Points on a hilly landscape, in no order, each with its height.
A ball rolls from a point to whichever of its 3 nearest points has the largest drop for the distance, and stops where none of them is lower. Distance is the straight distance between rows; heights are no part of it.
(106): [118 205 180 117 122 144 117 171]  h=5.23
(772): [136  97 108 158 121 114 114 121]  h=2.07
(771): [144  71 114 179 118 123 120 145]  h=2.60
(963): [140  70 127 179 129 117 135 131]  h=2.23
(752): [149 131  71  76  98 118  83 137]  h=5.30
(915): [ 99 153 141  71 159 141 125 123]  h=5.85
(784): [ 91 111 151 159 165 137 134 114]  h=2.52
(1066): [100 187 164 129 136 154 126 153]  h=1.66
(705): [132 203 194 138 116 133 113 173]  h=5.25
(369): [158 112 133 110 131  79 154  73]  h=1.83
(622): [ 88 149 148 105 159 138 127 118]  h=4.15
(777): [153 117  96 118 114 108 113 112]  h=2.62
(111): [ 98 175 158  78 145 147 122 143]  h=1.57
(18): [ 89 159 193 158 157 148 150 143]  h=1.46
(518): [118 182 189  42 123 145 122 160]  h=4.79
(1092): [106 140 130  59 152 132 114 113]  h=7.35
(110): [116 190 192  55 138 140 132 156]  h=4.96
(139): [117 122  93 122 133 131  97 127]  h=2.19
(257): [120  97 130 157 148 110 133 100]  h=1.08
(1005): [176 113 100 169  77 124 161 136]  h=2.97
(396): [ 89 117 122 155 136 163 102 160]  h=1.71
(16): [174 121 117 169  85 130 201 121]  h=2.76
(669): [ 91 157 141 134 141 157 112 145]  h=1.67
(492): [ 90 151 170  97 175 131 148 105]  h=4.16
(308): [149 100 110 151 124 103 129 102]  h=1.70
(908): [102 150 176  50 165 130 145 112]  h=5.07
(200): [ 88 170 187 118 169 136 150 122]  h=3.93
(440): [183 135  82 117  82 110 134 120]  h=3.65
(603): [125 116 121 116 151 112 116  99]  h=3.20
(184): [153 111  73 151  94 122  96 142]  h=2.71
(789): [171  71 106 186  97 127 145 159]  h=2.92
(786): [100 182 163 149 131 161 124 167]  h=1.62
(22): [167 114  88 152  88 115 121 129]  h=2.41
(831): [139 105 123 135 141  94 134  88]  h=1.48
(163): [117 113 137 116 157 107 132  88]  h=3.87
(292): [118 120 109 115 138 117 114 109]  h=1.39
(576): [118 203 196 121 133 133 129 158]  h=5.22
(1114): [ 92 172 127 119 129 165 105 156]  h=1.93
(647): [171 118 117 145 101 103 155 101]  h=2.89
(720): [ 83 139 163 158 152 158 138 145]  h=1.27
(79): [ 95 128 170  83 184 114 149  85]  h=5.52
(807): [179  80 132 188  98 123 177 136]  h=2.70
(837): [104 119 161 106 184 105 145  76]  h=4.88
(892): [113  95  84 166 114 145  88 165]  h=1.51
(869): [161  88 121 176 102 109 146 124]  h=2.39
(1070): [175  95 122 179  77 137 203 137]  h=2.73
(361): [109 140 109  95 143 143 102 128]  h=4.20
(686): [123 204 183  85 126 140 119 165]  h=5.17
(788): [ 91 163 157 145 145 164 124 156]  h=1.49
(909): [161  87  88 169  94 126 113 149]  h=2.83
(354): [ 78 134 173 135 178 133 151 104]  h=4.03
(522): [166  67 123 186 110 117 150 139]  h=2.43
(387): [169 119  98 138  97 104 140 110]  h=2.81
(797): [138  81  95 178 112 134 108 156]  h=2.27
(190): [ 97 163 110 100 126 159  96 153]  h=2.06
(216): [126 203 189  95 133 138 123 162]  h=5.19
(914): [112 119  77 145 114 149  75 152]  h=1.30
(794): [165 136 106 145  76 140 221 109]  h=2.87
(352): [ 96 149  91 127 126 159  88 158]  h=2.18
(444): [ 97 117  98 160 129 170  92 167]  h=1.80
(956): [181  65 123 188 103 128 161 154]  h=2.58
(583): [118  92 125 162 146 115 125 112]  h=1.25
(988): [114 130 137  74 158 111 122  99]  h=8.24
(192): [107 175 131  84 133 152 106 153]  h=2.59
(813): [ 98 135 113 134 140 148 106 141]  h=1.94
(269): [154 104  98 154 110 111 116 118]  h=2.04
(209): [158 120  84  92 110 108 102 118]  h=4.34
(1119): [ 83 141 129 149 141 162 116 154]  h=1.28
(359): [171 117  95 140  91 112 130 121]  h=2.63
(439): [ 90 152 158 127 157 143 134 121]  h=3.77
(241): [155 114 120 114 124  91 135  88]  h=1.69
(937): [125 111 151 102 165  89 148  72]  h=4.37
(1121): [105 167 161  47 137 150 117 146]  h=3.62
(213): [135 196 197  66 120 136 116 165]  h=5.11
(131): [180 126 100 155  75 131 186 130]  h=2.84
(723): [ 88 165 136 148 123 171 104 173]  h=2.03
(491): [120 139  94  77 132 136  86 133]  h=5.10
(833): [115  85 148 163 157 114 140 100]  h=0.60
(459): [156 118 105 108 121  95 125  98]  h=1.42
(489): [183 132  88 142  71 120 146 127]  h=3.04
(266): [125 129 104  76 138 122 100 119]  h=6.47
(730): [122 108  86 138 121 133  90 132]  h=1.58
(946): [133 119 120  91 141  94 124  91]  h=2.69
(32): [156  70 131 182 128 106 152 121]  h=2.34
(81): [119  71 128 176 147 122 130 127]  h=1.86
(288): [128  65 141 181 149 119 138 123]  h=2.14
(1112): [109 108 103 155 135 140 100 141]  h=2.15
(488): [ 97 146 157  87 163 138 131 110]  h=4.69
(810): [108 159 122  44 132 151  98 147]  h=5.28
(820): [105 109 155 144 172 112 143  86]  h=1.64
(331): [160  99 130 166 123  99 159 101]  h=2.42
(611): [172  91  94 182  84 130 140 146]  h=2.82
(905): [ 99 143 176  62 175 119 142  92]  h=5.40
(498): [180 121 121 141  89 104 186  99]  h=2.91
(916): [171 131  69 107  79 111 103 133]  h=2.77
(998): [105 103 121 156 143 137 118 129]  h=2.12
(390): [124 133  74 113 118 141  80 145]  h=1.17
(1021): [182 135 105 124  81 102 167 105]  h=3.01
(411): [167 119  71 135  87 111 106 134]  h=2.61
(780): [106 124 142 106 169 110 138  84]  h=4.29
(912): [ 96 132 130 128 151 138 119 123]  h=3.00
(64): [ 98 163 182  49 152 138 138 129]  h=4.78
(871): [162  85 102 176  99 119 127 138]  h=2.56

Where does a ball stop that starts at each point below?
(730) -> (390)
(190) -> (1119)
(184) -> (833)
(439) -> (1119)
(937) -> (292)
(81) -> (833)
(780) -> (292)
(622) -> (1119)
(444) -> (390)
(1021) -> (833)
(998) -> (833)
(518) -> (111)
(908) -> (111)
(810) -> (111)
(988) -> (459)

Call two points neighbours if one is among the 3 nearest of the other. Go from one point of each pair to the other, from neighbour to neighbour, staying as low as possible. Name the highest point that can't be avoided.
(292), (390) -> (139)
(1119), (833) -> (1112)
(788), (390) -> (444)
(111), (720) -> (192)
(833), (459) -> (241)
